Points, in no order, along strands that fork, close into loops and pass close to each other.
In the rows, zero is written as 128.
Two points are linked if the straight distance between their rows is under 202. Some points are linked to none.
lovu: [123 129 171  93 107 133 135 129 129 121 108 138  91 107 162 156 105 122
 125 186 183 120 153 141 172  90 131 131 139  95 120 133 157  84 162 141
 126 110 176 148 148 141 108 128 161 213 132 104  95 176  85 129 159 133]
dotu: [156 179 140 175 128 157  64 123 138 156 137  87 130 118 133 164 139  94
 150 169  67  78 131 208 109 163  76 107 107 122 111 124 135 149 114  96
 127 102 115 126 107 132 126 152 149  91 115 128 147 141 133 109 149 125]
Fomo: [151 126 150 112 128  71 180 102 161  48 143 129 154 155 110 113  98 152
 111 107 127 147 125  85  82  85 177 115 141 130 158 127 161  99 142 115
 102 160 132 132 130 113  64 135 194 100 132 130 150  75 116 101 107 158]
rava: [173 115 153  94 120 172 142 168 103 167 130 134 131 118 136 105  86 125
 166 172 164 142 136 143 158 168 102  89 112  92 176 121 172 112 119 129
 113 128 148 119 125 122 121 131 147 132 135 138  87 110  94 170 154 110]
Gif: [104 109 125 118  83 162 171 123 118 158 145 140 121 128 104 108 133 150
  81 113 139 101 150  61 131 169 148 153  94  69 128  99  31 103 144 166
 145 129  84 135 164 130 119 126  82 125 127 170  82 116 102 112  75 100]
kef: [158  78 125 110 183 145 171 166 148 113 106 127 126 225 104 129 106 132
  98 167 169 121 122 156 125 176 135  66 117 163 115 127 102 175 148 120
 141 140 106 139  98 171 134 149 161  89 148 141  99 132 106 165 114 150]
Ruf: [207 124 154 133 137 152 106 136 134  96  90  93 138 119  94 151 157 115
 156 184 134  86 120 180 159 152  48  77 160 143 143 128 213 148 126 115
 131 138 132 117 111  88 120 164 149 152 133 107 120 122  93 117 163 104]
vuke: [150  65 128 113 168 141 159 158 147 116 124 153 167 213 101 115  94 142
 117 123 137 147 130 114  97 157 146  98 120 175 103  96 122 156 111 123
 137 140 148 145 126 171 100 108 117 106 125 136  98 183 145 166 105 123]
zavu: [127  81 109 114 163 116 208 146 137  90 117 137 106 166 132 134 144 150
  69 149 167 111 132 131 126 152 143 115 166 136 104 136 115 166 154 111
 120 153 101 124 170 170 137 137 160 145 139 112 115 130  74 130 102 166]
gelan: [100 100 128 106 146 111 174 143 111  92 146 165  91 127 140 137 152 140
 105  97 101 137 150  88 156 115 146 138 146 113  88  95 154  98 128 122
 110 138 148 171 224 200 158 125 104 174 136 119  92 196  91 145 120 124]
poba: [129 167 136 161 136  82  72 105 127 132 110  98 128  62 148 173 133 126
 124 164 144 112 156 161 130 117  75 104 149  93 128 142 128 147 110 146
 111 101  83  72 136 132 199 162 143  97 111 118 142 134  80  96 171 176]
tibos: [148 173  99 150  98 139 160 125 152 126 175 133  90 116  94 148 161  99
 127  78  91 163  84  88 124 120 135 156 125 105 149 139 102 118 133 115
 137 153  35 136 148 112 131 128 150 132 135 105 148  68 135 129 115 155]
maki: [107 145 138 141 111 138  59 108 136 129 131  95 133 105 184 128 141 111
 171 172  85  96 140 210  95 164 111 113  86 133 132 152 127 168 143 135
 129 101 111  98  70 109 110 128 132  76 104 156 164 132 121  87 123 141]
lovo: [177 161 125 150 132 131 142 137 134 160 155 100 106 144 110 183  91  62
 136 138 155 145 119  99 151 100 133 118 116  97 111  97 138 134 164 129
 173 128 123 131 120 200 149 139 127 159 162  90 127 186 120 126 169 128]
lop: [108 107 144  85 162 120 191 133 121 128 120 162 118 170 130 161 151 142
  96 178 138 136 139  91 122 115 140 129 141 132  64 116 134 109 143 140
 114 139 127 148 205 196 173 143 144 120 143 108  94 186  79 151 101 180]
kesu: [134 149 118 161 171 130 119  96  91 168 106 117 194 121  92 131  80 122
 107 112 178 109 100 101 114 107 103 125 158 151 144  93 101 119  86 131
 148 104 158  90 123 101 157 118 129 110 144 102 130  80 160 136 154 101]
kese: [ 61 103  87 133 120  99 106  88 153  62 121 165 136 140 135  96 172 136
 100  93 106 129 139 118 130  80 147 164 135 155 118 104 110 125 128 163
 102 124 155 180 117  84  33  76 133 133 101 102 147 123 172 101  77 110]
vanuz: [129 158  78 145 167  71 116 125 114 141 161  90 140 130 139 129  65  91
 160  69  91 185 149 107  90  72 157 141 131 119 143 123 129 142 138 103
 126 125 113 117 128 160 169 102 145  80 114  96 161  82 132 123 137 150]
mot: [123 151  94 156 122 126  95 125 107 136 105  66  94 149 201 105 129  88
 110 128 120  94 185 211 164 145 142 109  97  96 140 154  73 169 172 106
 146 109  95 110 114 171 122 151 133 148 111 113 138 116  77 135  93  86]
pomu: [152 125  97 118 100  95 119  76 107  80 132 144 102 127  92 124 163 116
 144 131  94 149 114 100 189  86 132 126 142 144 109 105 212  81 128 113
 106 137 168 157 162  79  88 163 121 188 115  62 125 104 106 119 144 108]
vemo: [133 121 120 111  79  94  92 151 135 108 156 151  93  59 117 123 195 133
 177 117 111 169  96  99 166 110 130 151 179  98 146 108 154 145 114 145
 117 127  68 132 143 125 177 134  93 138  98 130 155 154 121 116 132 131]
pulu: [119 131  32 188 104 117  78 111 147 142 168 103 138 194 152  99 140 133
 139  73  83 114 162 173  79 146 148 126 117 122 114 157  49 147 127 161
 117 123  70 133 150 151 133  99 123  94  65 148 148  88 129 146  76 115]
deguv: [133 108 138 129 134 108 152 114 191  84 128 155 159 147 131 126 109 103
 142 101 111 146 135 103 152 120 104 116 150 167 117 118 207 103 131 129
 144 156 156 129  93 165  68 129 119 193 169 124 133 169 146 105 119 106]
tove: [ 84  75 131 115 149 166 122 176 129 154 129 135  72 157 177 125 122 188
 130 127 149  94 147 186  92 164 145 114 126 146  90 163  82 121 145 112
  98  96 175 158 136 115 113 105 167 135 109 169 118 111 128 143 134 140]
nor: [134  96 123 111 180 100 129 110 100 106 120 147 108 145  91 116 126 166
 140 128 129 180 113 113  99  86 180 118 121 151 115 144 159 121  74 107
  89 143 183 150 177 108 140 147 152  98  96 109 131 102 139 150 149 160]
desuz: [ 92 163 143 116  66 102 104 129 137 123 159 151 108  41 164 128 120 141
 173 101  70 184 105 124 134 104 132 154 132 132 177 156 186 109 125 101
 116 131 144 114  74  95 103 153  94 126 132 158 182 134 172  99 151 135]
biba: [ 80 169 167  90  90 133 124 116 118 128 120 123  84  75 143 123 110 158
 116 211 181 127 111 129 128 112 128 154  65 100 143 159 102 112 154 156
 114 119 116 123 124  87 140 135 149 110 130 116 122  87  95  86 110 192]
Bope: [195 167 108 167 130 146 111 150 168 161 179  95 137 145 116 163 120  52
 171  76  72 151 117 125 140 130 128 146 142 116 143  97 132 136 150 113
 159 118  79 139  93 175 125 100 118 129 145 109 143 160 157 128 156  95]
zogi: [135 114 155 125 144 146 133 157 179 148 162 130 141 118 122 163 176 114
 151 126 105  99 130 117 111 161  88 134 166 133  96 131 130 117 109 164
 130 123  93 151 158 149 152  94 116 137 137 158 124 182 147 124 116 144]
paf: [131 102 136 126 155 160 158  93 162  86 109 118 174 200 147 130  97  75
  87 114 149  84 139 135 132 155  84 106 137 150 115 124 156 118 135 132
 138 147 161 134  81 150  64 116 161 183 162 114 120 160 147 122 105  84]
dar: [ 84 150 170 142 139 118 159 120 119 162 131 141 133  86 114 159 147 189
  86 127 170 110  95 101  73 132 132 156 162 147 110 157  82  94 108 107
 103 123 133  92 179  88 204 136 156  93 145 152 122  86 146 110 151 171]
vizu: [154 143 125 141 124  86 128  97 165  74 112 112 143 120  83 167 132 123
 112 163 109 131  92 125 118  80 153 117 137 165  92 130 153 157 136 115
 152 131 109 115  91 122 106 162 141 139 155  89 165 116 141  96 127 167]
Faru: [140 121 169 146 161 170 148 101 168 156 124 108 177 173 108 150 103 104
  95 164 169  68 145 134 124 135  68 129 126 126  93 106 113  89 136 126
 152 129 183 133 104 124  78 114 157 155 143  99 115 134 161 117 120  99]
did: [126  95  59 153 101 137 129 142 115 163 138 119 126 185 112  89 102 161
 114  75 143  90 154 168  86 165 171 128 120 103 117 132  25 149 162 124
 122 115 102 119 129 148 126 103 123 109  64 181 131  67 128 148  90 102]
vef: [179 190 162 139  77 126 129  89 148 132 132  82 162 120 133 129  82 111
 149 172 136 142 110 151 126 126 143 129  82 119 163 160 145 138 191 143
 154 139  77  64  46 136  85 152 139  81 168 139 154 133 134  86 130 135]
goko: [ 87 107 150 106 173  98  85 154 145 121 128 138  84 116 162 154 117 100
 164 105 140 185 142 159 102  92 125 122 176 161 138 151 152 140 109 107
 140 111 135 138  94 139 162  85 163 157 124 133 166 147 143 127 167 177]
tob: [109 162 151 108 125 135 170  81 131  88 120 126 185 150 155 109 123  96
  89 139 139 112 136 101 105 176  95 107  86 135 138 159 146 105 123 136
 119 153  96 108 127 135  80 123 152  90 151 103 147 120  86 106  87 152]
ril: [131 134 157 167 154 157  97 126 179 152 133 136 182 121 113 179 155  97
 123 101 120  98  99 114 102 136  71 169 149 159 103 119 117 116  93 136
 166 114 100 152  99 135 162  72 139 123 135 142 141 154 218 124 141 133]
Mito: [153 113 109 162 143 147 147 129 135 108 106 105 173 161 144 114 142  98
  87 111 135  90 113 158 139 211  69  76 144 149 163 138 135 168 115  90
 147 155  84  83 102 118 126 158 108 128 160 151 141 107  92 128 131 101]
Busir: [177  98 123 153 139 148 119 141 114 134 101 124 124 121  58 156 191 184
 124 166 138  92  81 143 160 145 126 111 168 136 118 113 127 203 119 149
 151 134 114 122 137 110 169 170  84 143 121 120 124 141 130 165 140 104]
risiv: [155 113 154 106 113 161 139 158 175 119 153 146 128 131  92 140 159 135
 143 158 145 133 104 110 146 109 148 139 122 129 112 126 111 153 160 159
 158 143  84 152 120 148 131  91 120 142 149 137 127 198 181 135 103 153]
vubak: [112  82 158  72 120 177 138 177 141  97 143 177 139 150 102 106 170 115
 161 134 156 159  95  77 179 114 131 152 136 143 110 128 159 119 122 147
 148 158 106 181 145 146 138  83 103 181 157 133  99 215 168 176 103 126]
til: [154  87  87 131 130 156 104 157  85 145 117 140  88 124  81 114 205 149
 149 166 134  96 108 150 178 122 146 136 162 129  89 101 101 163 102 165
 117 116 151 151 179 101 200 160  97 154  87 117 102 164 125 174 131  85]
gor: [152 122 139 107 138 158 135 182  98 188 119 122 155 103 137 104  98 133
 161 151 162 160 144 115 130 183  89 105 111  90 176 121 131 128 103 128
 121 125  84 113 131 161 172 129 104  92 127 160  84 140 110 160 141 150]
godek: [108 173 114 139 117 128 102 117 122 160 130 102  76 128 142 130  83  85
 142 152 138 134 152 137 120  71 174 145  56 104 123 124  47 122 163 130
 144 111 124 147  96 137 131 111 132 114 125 119 135 116 139 117 108 129]
gufa: [130 163 130 183 157 164 116 111 152 184 119 104 191 119 117 167 108  95
 103  95 130 108  86  90 110 132  76 147 169 138 123 117 106 129 100 100
 173 114 100 106 116 126 172 124 105 123 166 114 154  97 191 121 160 108]
zene: [105  99 123 142 131  97 107 176 150 121 136 148  75  59 128 166 207 151
 151  96 113 133 123 151 154 111 139 158 225 102 117 152 118 163 110 134
 139 105 106 101 163 139 203 119 132 168  88 149 146 131 117 129 176 150]
sab: [137  81 117 101 121  85 155 144 141 114 137 191 125 177 115 107 125 148
 106  41  93 138 168  97  71 105 174 167 128 132 125  92 107  64 123 117
 119 170 174 165 170 147  54  87 136 105 110 159 133  96 139 146 102 104]
bil: [142 136 173  84 127 134 146 115 103 137 105 123 137 130 144 107  72 127
 153 212 198 143 151 120 156 118 107  97  91  96 148 129 160 112 119 162
 102 145 176 126 120 156 105 127 151 135 140 117  91 171  82 114 153 140]
filiz: [112 133  81 166 139 119 148  93  62 121 120 131 130 133 128  97 138 157
  98  84  75 129 114 119  97 159 141 111 127 160 134 127 112 153 107  96
 131 137 148 106 157 103 125 171  94 103 124 122 146  75 132 133 124 104]
muben: [131 185 151 121  64 112 118  66 131 132 130 105 140  88 119 137  80 130
 139 207 164 108 114 108 142  89 155 143  83  95 159 148 106  98 185 154
 129 124 105  89  85 122  94 145 118 121 168 104 127 143 102  65 118 158]
Beb: [ 46 114 122 108 126 134 109 110  75 107 111 144  88 104 153 113 113 176
 109 130 104 148 113 134 129 101 172 146  45 169  93 156 113 142 126 106
 111  98 186 143 110  92 125 160  66 147 128 123 140 140 140 146 118 116]
tuzaz: [131 131 114 107  85 168  83 116  84 142 112 134 118 108 127  71 129  93
 158 138 139 135 152 123 182 127 116 122  65 101 144 103 137  95  99 159
 119 113 174 190 127  80  79  95 104 163 109 108  97 128 127 148 110  68]
Fetar: [103 173  87 147 149  62 105  96 132 112 143  89 131 110 149 161  76 139
 147 134 142 149 164 159  80  75 167 145 161 116 129 158  89 163 137 112
 136 103 134 110 123 166 136 112 169  75 105 130 159 101 114  73 146 171]
Keliv: [ 89 165  93 167 135  88  79 143 109 149 139 102 100  57 155 159 113 154
 136 145 120 136 142 172  92  84 141 120 160 110 116 135  89 158 118 129
 125  84 120  96 138 144 193 140 140  80 103 141 141 109  98  90 153 157]
Vofu: [151  89 154 107  91 158 211 157 150 156 139 155 151 146  69  88 136 172
  95 105 155 108 121  63  94 183 154 167 141  95 125  83  79  92 141 145
 127 153  97 118 145 124 126 120 115  93 124 179  83 114 120 141  82 131]
sinez: [126 135 142 116  69 125 125 164 141 103 146 118  87 109 200  85 120 109
 163  86  86 164 170 168 137 167 142 133  93 116 185 163 157 148 186 123
 131 123  97 129 103 149  84 105 102 161 128 173 144 136 100 134 125 101]
Bazev: [119 140  82 147 149 129 124 129  87 157 108 112 141 146 152  87  97 149
  95 124 120 128 118 156  99 178 140 101  93 118 138 153  79 189 136 122
 133 134  38  67 151 143 186 159 107  52 115 146 130  94  72 128  96 140]
naba: [139 144 140 156 159 159 123 185 108 217 129 116 117 102 110 145  96 146
 153 133 147 135 119 115 127 160 115 134 118 109 129 135  89 136 112 122
 119 105  90 100 139 132 225 108 106  67 123 171 102 112 161 149 159 149]
zulo: [ 49 127 167 102 163 119 167 110 120 114 108 148 146 104 158 136  99 154
  75 109 142 139 110  86  69 124 124 126 142 166 125 163 146 113  96  82
 117 134 129 105 135 119 153 132 138  94 157 124 158  97 146 105 133 185]
velo: [154  71  70 156 146 146 130 174  96 163 112 128 116 211 121  96 121 141
 127  93 159  81 168 168 123 175 142 126 140 102 113  88  43 138 125 144
 109 123 134 135 143 147 143 115 113 140  83 153  93  93 116 181 120  96]
Nudit: [146  81  91 128 146 122 132 159  59 162 111 139  96 133  66 110 143 181
 127 115 152  93 141 139 117 115 174 128 174 111 125 100  50 157 122 148
 104 109 176 120 172 117 180 133 105 122  83 150  83 121  99 154 142 121]
fudi: [160 155  74 162 187 141 109 156 106 172 123 104 100 163 116 167  72  82
 121 120 159 145 139 132 143 108 131  99 116 110 109 110  97 168 151 103
 158 113 101 117 124 171 200 128 130 128 144  86 125 146 120 157 164 136]
leb: [163 176  79 185 102 144  78 108 100 142 125  66 103 121 156 130 149  80
 127 120  59  94 160 205 162 148 101 120  91 115 124 118 119 162 140  95
 149 108 102 109 117 113 142 187 125 117 117  95 140 108  74 125 116  72]
kez: [146 120 152 108 139 162 103 199 129 193 147 127  94  90 114 158 145 158
 181 171 155 144  94 157 119 119 137 130 150 106 107 158 100 138 141 111
 129 117 110 129 142 127 233 116 125  97  88 185 120 146 152 137 165 166]
gonok: [143 117 180 134 129 179 158 124 168 155 107 116 137 151  85 174 135 174
  73 194 168  39 102 156 143 147 118 132 116 138  81 119  75 140 161 154
 162 112 152 137 109 114 117 131 135 140 158 133 102 153 147 119 113 105]
gizi: [118 137 138 125  90 116 100 134 134 128 177 161  95  58  97 133 177 130
 177 130 102 187  78  69 159  85 158 187 110  87 131 127 125  85 125 160
 112 131 111 157 139 110 162 124  84 126 115 135 128 140 175 115 109 164]
buv: [114 139  94 150 116 115 139 104 130 111 133 140 148 100  89 133 126 174
  96 140  99 128  68  84 133  83 178 135 117 161 107 120 111 184 156 117
 152 136 108  74 100 110 147 176  57 128 175 106 159 120 161  97 103 127]
fis: [135 139 133 118 134  55  79 133 162 121 135 131 142 101 173 136  98  94
 183  93 133 193 164 125  96  66 132 148 174 145 179 124 162 131 140 159
 134 128 128 129  69 151 108  60 166 124 113 144 152 145 167  95 171 165]
Nokav: [133 157  83 152 100 154  64 128  86 126 132 103 109 119 148  93 150  76
 150 113  83 116 161 164 181 137  89 120  93  98 138 116 117 125  96 145
 130 102 133 166 127  88 102 125 124 148  92  88 111 118 124 151 125  66]
Tuka: [119 133 194 147 116 120 171 130 161 117 129 153 145  93  99 171 171 167
  98 142 136  78  88 105 147  97 139 188 179 160  92 118 128  40 125 144
 130 139 157 143 171 113 139 135 123 162 153 118 134 160 182 129 134 131]
mizi: [ 71  69 100 128 159  91  93 164 138 131 135 147  86 127 182 140 135 157
 151  91 137 133 170 189 103 112 140 117 188 148 115 155 107 149 120 134
 100 100 177 155 121 138 138  78 140 155  80 168 138 146 150 129 144 145]
vum: [178 142 147 109  96 136 129 115 151 139 163 123 114 107 104 133 121 168
 150 215  95 123 106 170 110 131 152 103  76 122  94 132 162 155 160 143
 124 126 152 141 118 132 101 170 125 101 133 145 116 157 125 103 120 131]
rurer: [132 114  98 152 146 154 126 116 142 103  94 121 196 148 117 120 153 114
  88  95 130 128 115  78 145 181  97 110 145 149 137 125 138 175 113 158
 155 161  56  94  94 135 154 137  80 131 142 120 139 140 124 126  90 110]
lup: [ 85 153 154 123 111 147 186  86 148 110 134 139 152 127 153 128 134 121
  70 132 139  98 135  71 127 154 134 156  95  87 118 123  68  74 137 151
 131 144  93 139 144 144  99 115 120 113 157 116 109 150 111  99  72 133]
tuku: [141 128 200 105 106 150 127 130 148 138 125 133 143  90 109 133 157 134
 146 154 125 106 101 118 158 120  92 153 155 131 103 127 200  72 103 130
 128 126 188 139 144  90 127 132 102 171 147 134 119 167 156 153 174  96]
Kuden: [153 104 158 140 118 134 127 126 193 117 179 144 148 135 143 115 183 131
 144 101  85 115 120 135  82 204  90 121 151 159 150 144 158 111  99 132
 111 136  95 123 154 111  97 114 153 107 128 155 144 131 155 130  97 133]
gilo: [ 78 118 151 107 116 135 128 135 123 142 122 130 112 161 190 109  93 144
 126 109 110 109 145 173  74 165 141 129  85 153 131 142 106 103 124  97
 108 108 177 158 110 112  50 101 128  93 112 176 139 116 148 129 122 114]
sige: [124  71 142  91 139 133 111 159 150  77 137 168 155 159 126 104 147  89
 168 117 102 158 121  76 154 143  88 130 115 158 123 123 227 135 105 143
 140 162 161 162 120 143 109 115 108 186 152 134 107 201 145 156  99 123]
numos: [165 134  84 141 167 104 144 104 152 111 106  86 159 195 127 126  92 117
 104 143 177 133 138 157 126 136 144  86 116 135 140 138 100 174 151 141
 140 144 107 112  83 155 112 119 182  76 119 126 155  91 111 126 119 133]
vifu: [ 92 111  98 112 171 123  93 113 142  87 105 151 132 159 128 118 146 119
 116  68 149 147 117 126 107  99 136 149 156 160 141 137 110 117 106 153
 111 117 124 165  86  61 104  65 158 134 103 103 132 100 170 161 112 144]
bavaz: [ 99  85  72 118 177 132 124 138  88 121 116 141 120 155 144  94 118 147
 129 103 113 180 138 120 105 158 140  97 126 143 116 149 124 184  80 128
  95 136  77  95 141 166 209 123 102  70 100 155 138 112 105 151 105 170]
seku: [142 138  91 151  92  72 160 133 135 157 154 135 116 106 107 148 131 156
 114  88 129 116 161 115 119  85 178 165 168  67 153  92  69 101 166 147
 141 131 150 125 157 129 107 124 126 142 114 136 131  95 122 121 145 111]
Bal: [171 163 162 113 107 146 143 106 173 115 151 100 175 156 139 121 140  84
 143 145 104 141 122 115  79 193  99 106  82 136 160 155 153 113 118 136
 130 147  49 120 124 121 101 111 178  75 142 135 131 111 117 115  87 148]
ropem: [117 107 185  94 107 117 181 130  97 176 117 162 147 132 152  98  84 190
 118 111 130 127 133 120  91 138 141 132 102 126 141 106 135  54 131  99
 105 138 220 119 128 124  44 120 108  81 144 182 109 119 149 127 127  96]
Muv: [ 96 172 140 127 129 154 108 129 129 143 115  96  71 115 157 143 110  93
 111 176 173 105 140 145 122 114 131 145  72  89 126 160  61 112 151 119
 126 102  83 154 110 119 170 116 182 110 122 117 131 101  97 120  92 162]
Neniv: [148 118 173 103 116 140 172 148  78 176 112 125 109 113 114  92  97 170
 148 110 150 130 140 114  93 166 124 100  95 109 174 136 130  84 109  89
  87 121 204 115 150  99 113 145 140  82 127 162 113  86 108 153 155 121]
nenel: [106 167 172 139 122 143 146  89 123 156 124 133 118 101  93 172 140 143
  86 161 163  89  80  91 139 100 138 170 143 139 104 144  76  97 126 112
 130 114 122 110 160  92 181 167 114 143 164 109 136 114 159 128 133 151]
panul: [119 116 181  69  82 133 145 114 127  87 105 152 102 101 116 136 172 158
 130 214 166 108 118 119 200  88 159 150 156 112  95 114 186 113 160 174
 134 127 158 144 186 130 123 142 139 203 130 119 117 175  88 108 125 138]
pokat: [108 124 132 104  92  86 150 118 154  81 167 166 126 152 142 102 152 142
 124  63  59 138 164 113 110  84 176 155 100 150 128 112 130  78 147 129
 122 150 150 185 144 135   9  93 136 149 141 130 138 124 179 131  75 109]
Dugaz: [166 113 174 153 107 160 119 142 146 171 105 106 161  95  60 168 175 170
 122 208 168  59  94 149 160 160 104 118 135 142 104 107 103 168 148 163
 157 103 110 111 121 124 150 153  99 119 140 146 105 155 134 127 141 113]
rap: [141 158 105 154 112  94 115  78 124  78 128 131 137  93  86 140 145 134
 119 146 143 129 110 124 148  87 124 125 154 137 153 117 170 116 138 142
 113 133 142 108 116  64  89 181 145 146 118  83 140  88 111 110 145 133]
Nepe: [163 151 138 152 154 111  90 124 135 112  75 115 139 100 126 155 157  75
 129 133 161 108 129 160 161 128  37  99 173 134 136 118 176 165  97 135
 147 114  96  82 125 136 167 163 149 160 127  73 137 138  78 119 166 137]
bag: [113 108 133  79 111  80 170  91 142  59  97 138 180 141 153  82  95 152
 111 142 141 166 140  86  97 139 149 100 128 127 175 140 183 130 143 164
 120 165 104  84 110 160  61 131 165  95 136 124 126 127  88  93  85 166]
fusa: [155  75 143 115 166 111 174 170 164 132 156 164 130 181 126 120 100 154
 139  73  97 135 143 110  87 136 161 119 147 153 116 101 141 105 122 101
 121 152 154 157 155 161  93  99 137 112 141 169 124 138 168 149 130 126]
guk: [ 73 168 128 127  95 127  61 142 140 150 164 129  95  67 192 141 137 111
 157 111  69 152 131 185 113 127 124 169 123 140 137 170 130 159 126  99
 135  90 137 118  63 128 138 131 104 106 119 182 156 143 163  87 138 131]
puvu: [207 174 149 152  63 157 151  98 140 147 151  71 147 114 102 129 110 152
 134 201 110  89 124 177 102 161 156  96  73 109 129 119 122 160 179 139
 150 135 137  90 114 118  69 160 136  70 140 158 124 123 121  89 149  95]
rin: [158 125 157 121 115 112  93 137 100 107 127 113 135  98 152  95 127 101
 185 156 116 132 146 179 180 146  46  97 154 135 163 131 252 132 123 123
 109 143 193 123  97 104  88 151 137 178 117 128 140 117  96 105 180  94]
vep: [127 134  80 152 150 142 170 112  76 109  96 114 146 176 135 115  98 138
  53 101 111 115  89 132 112 177 118  85  97 138 147 153  96 176 122  73
 135 145  78  65 126 116 158 178 127  93 137 140 151  58  96 156 108 128]
gado: [125 136 190  94  84 140 131 143 143 143 154 141 109  97  64 148 152 150
 155 192 162 152  82  99 172  72 170 175  91 120  90 137 121 110 166 148
 136 130 136 140 117 114 174 110  92 136 138 134 119 195 178 125 123 158]
niror: [165 158  82 150 104 123  71 134 141 141 170 116 127 123 123 142 167  65
 159  87  63 131 143 159 155 104 102 151 136 126 151 104 145 132 135 136
 145 117 136 157  95  94 116 108 121 136 110 109 139 113 170 127 166  79]
fazom: [ 89 128 130 115 140 131  93 109 109 108  91 147  87 133 134 129  86 136
 131 162 155 144 114 152 162  77 170 120 106 167  88 141 162 138 128  94
 137 119 204 141  53  76 103 138 115 175 134 117 131 158 163 139 138 132]
san: [ 95 122 147 101  87 123 132 125 116 110  72 142 149  76 116 135 154 149
 102 191 207 118 114  88 199 122 115 157 168 111 133 120 144 140 147 188
 140 137  86 103 141 132 160 148 103 182 155  96 110 185  82  96 128 156]
Voges: [ 94 146  62 164 142 120 140 105 101 132 121 128 161 109 126 126 127 151
  67  61  86 121  97 105 105 106 160 152 135 141 121 107  88 194 148 114
 160 122 124  89 121 137 133 144  82 125 139 136 158  85 170 111 119  80]
Tikob: [124 118 132 107 176 158 120 143 117 117 136 139 143 168 149 123 125  64
 170 102 102 183 130  81 152 144  66  95  83 162 118 134 200 129  86  97
 128 146 146 178 124 148 156 123  97 156 151 106 107 184 137 185 137 130]
gudaz: [111  93  95 137 137 119 108 147  97 112 113 163 144 129 125  91 188 114
 129  77 150 153 166 108 159 145  89 150 196  95 176  95 144 105  70 170
 103 142 137 139 172  95 138 108 122 158  83 118 111  88 103 150 115  97]
vikar: [121 119  69 151 164 109 118 119 108  98  85  89 137 187 179  98 103 101
 105 110 160 118 179 165 139 133 154  89 122 117 164 133  95 166 144 134
 131 117 115 107  97 155 111 128 142 140 111 117 132 105  77 151 108 103]
Fosuv: [111 158 147 144 202 158 104 116 101 160 109 136 103 151 137 150 109  85
 105 119 190  86 164 137 129  86  86 140 148 123  95 127  91  81  81 133
 128 101 144 139 173 108 204  95 174 170 120  78 104 127 124 157 159 145]
Zud: [119 145  84 156 192 127 126 101  94 141  93 125 113 155 102 146  99 113
  82 117 139 116 122 109 132  87 134 118 142 143 106 103  88 137 102 132
 138 108 129 113 153 153 172 120 130 155 118  69 116 103 124 153 153 132]
nidig: [143  83 140 129 128 105 158 164 141 138 153 140 167 136 136 111 158 140
 158  65  62 131 138 122  99 200 101 127 161 145 171 116 186 104 103 110
 100 142 153 132 138 136  88 125 119  97 128 184 133 109 140 138 139 107]
risit: [160 135 130 113  99 105 156 142 133 114 157 114  93 120 155 117 104 124
 140 136 106 167 149 165 120 134 170  99  95 125 145 121 156 172 166 107
 132 139 149 138  95 160  91 150 127 144 122 147 135 145 111 119 137 125]
fik: [100 134 115 103  91 104 131 131  83 125 115 160 126  85 143  89 128 104
 146  63 128 194 153  85 162 122 108 149 132  78 196 129 154  57  80 130
  97 145 128 160 187  88 110 126 125 165 118  88  92  82  86 145 140 108]
bodu: [ 71 117  94 119 150 120 107 101  62 121 123 146 120 100 114  93 148 183
 110 119  87 133 112 118 119 114 151 137 101 152 128 128 132 126  79 125
  76 124 176 128 151  67 121 159 111 104 106 106 120  83 134 126 137 119]
Mafo: [ 82 110 193 104 172 141 159 131 111 112  97 133 156 129 174 129  79 144
 110 142 138 134 125 131 106 152  90 110 133 181 114 166 190 104  74  76
 115 137 183 116 121 124 121 132 121 114 167 146 132 140 127 114 143 148]
zorep: [134 111 137  97  81 141 136 123 110 115 132 147 114 130 140  89 139  96
 168  95 121 165 157  84 182 128 126 139  85  73 161 123 169  57 123 125
 114 140 149 198 172 131  67 108  97 191 127 126 103 135 110 146 114  90]
rus: [132 121 123 105  86 113 116 116 110 120 130 140 114  89 124 111 156 134
 163 136  87 131 118 137 198 129 112 121 153 136 118 118 225  98 122 120
 118 134 216 141 139  90  80 165 103 192 134 107 132 149 131 126 176  63]
gapa: [174 199 136 124 128 102 135 111 144 139 163  84 140 154 141 143  48  71
 160 131  87 188 146  89  90  89 156 121  84 133 151 138 164 116 152  74
 142 137 107 132 107 182 121 137 149  66 155  91 149 135 114 120 143 151]
namov: [105 111 109 125 178 166 129 138 172 116 136 135  95 185 121 142 167 101
 108  75 108 113 101 122 106 121 129 134 163 169  88 144 103 131 117  94
 121 137 119 168 122 114 136  86 188 165 131 102 150  89 184 160 124 145]

A fork is a point with three links, a tip a point with one. Leave the first point through the second and follow the links. Name the first fork or tip that comes.
paf; Faru -> pulu
did; velo -> sige
sinez; risit -> godek
godek; Muv -> sinez
gapa; vanuz -> rus

A piece is two or more points that can be reached from each other along the links. Count, over all rows, the pieces, the separate loops (a circle has one, a figure eight two, a Y none), the forks (points with three links) and the tips (points with one).
pieces -> 4
loops -> 1
forks -> 15
tips -> 21

Name the points in between on the shortest way along the links from the first point to the second, in order.
Vofu; gizi -> Gif, lup, tob, Bal, Kuden, zogi, risiv, gado
vikar; Gif -> numos, kef, vuke, fusa, nidig, Kuden, Bal, tob, lup
zorep; Tikob -> tuzaz, Nokav, niror, Bope, lovo, fudi, Zud, kesu, gufa, ril, zogi, risiv, vubak, sige
nenel; Beb -> Tuka, tuku, rus, pomu, rap, vizu, buv, Voges, filiz, bodu
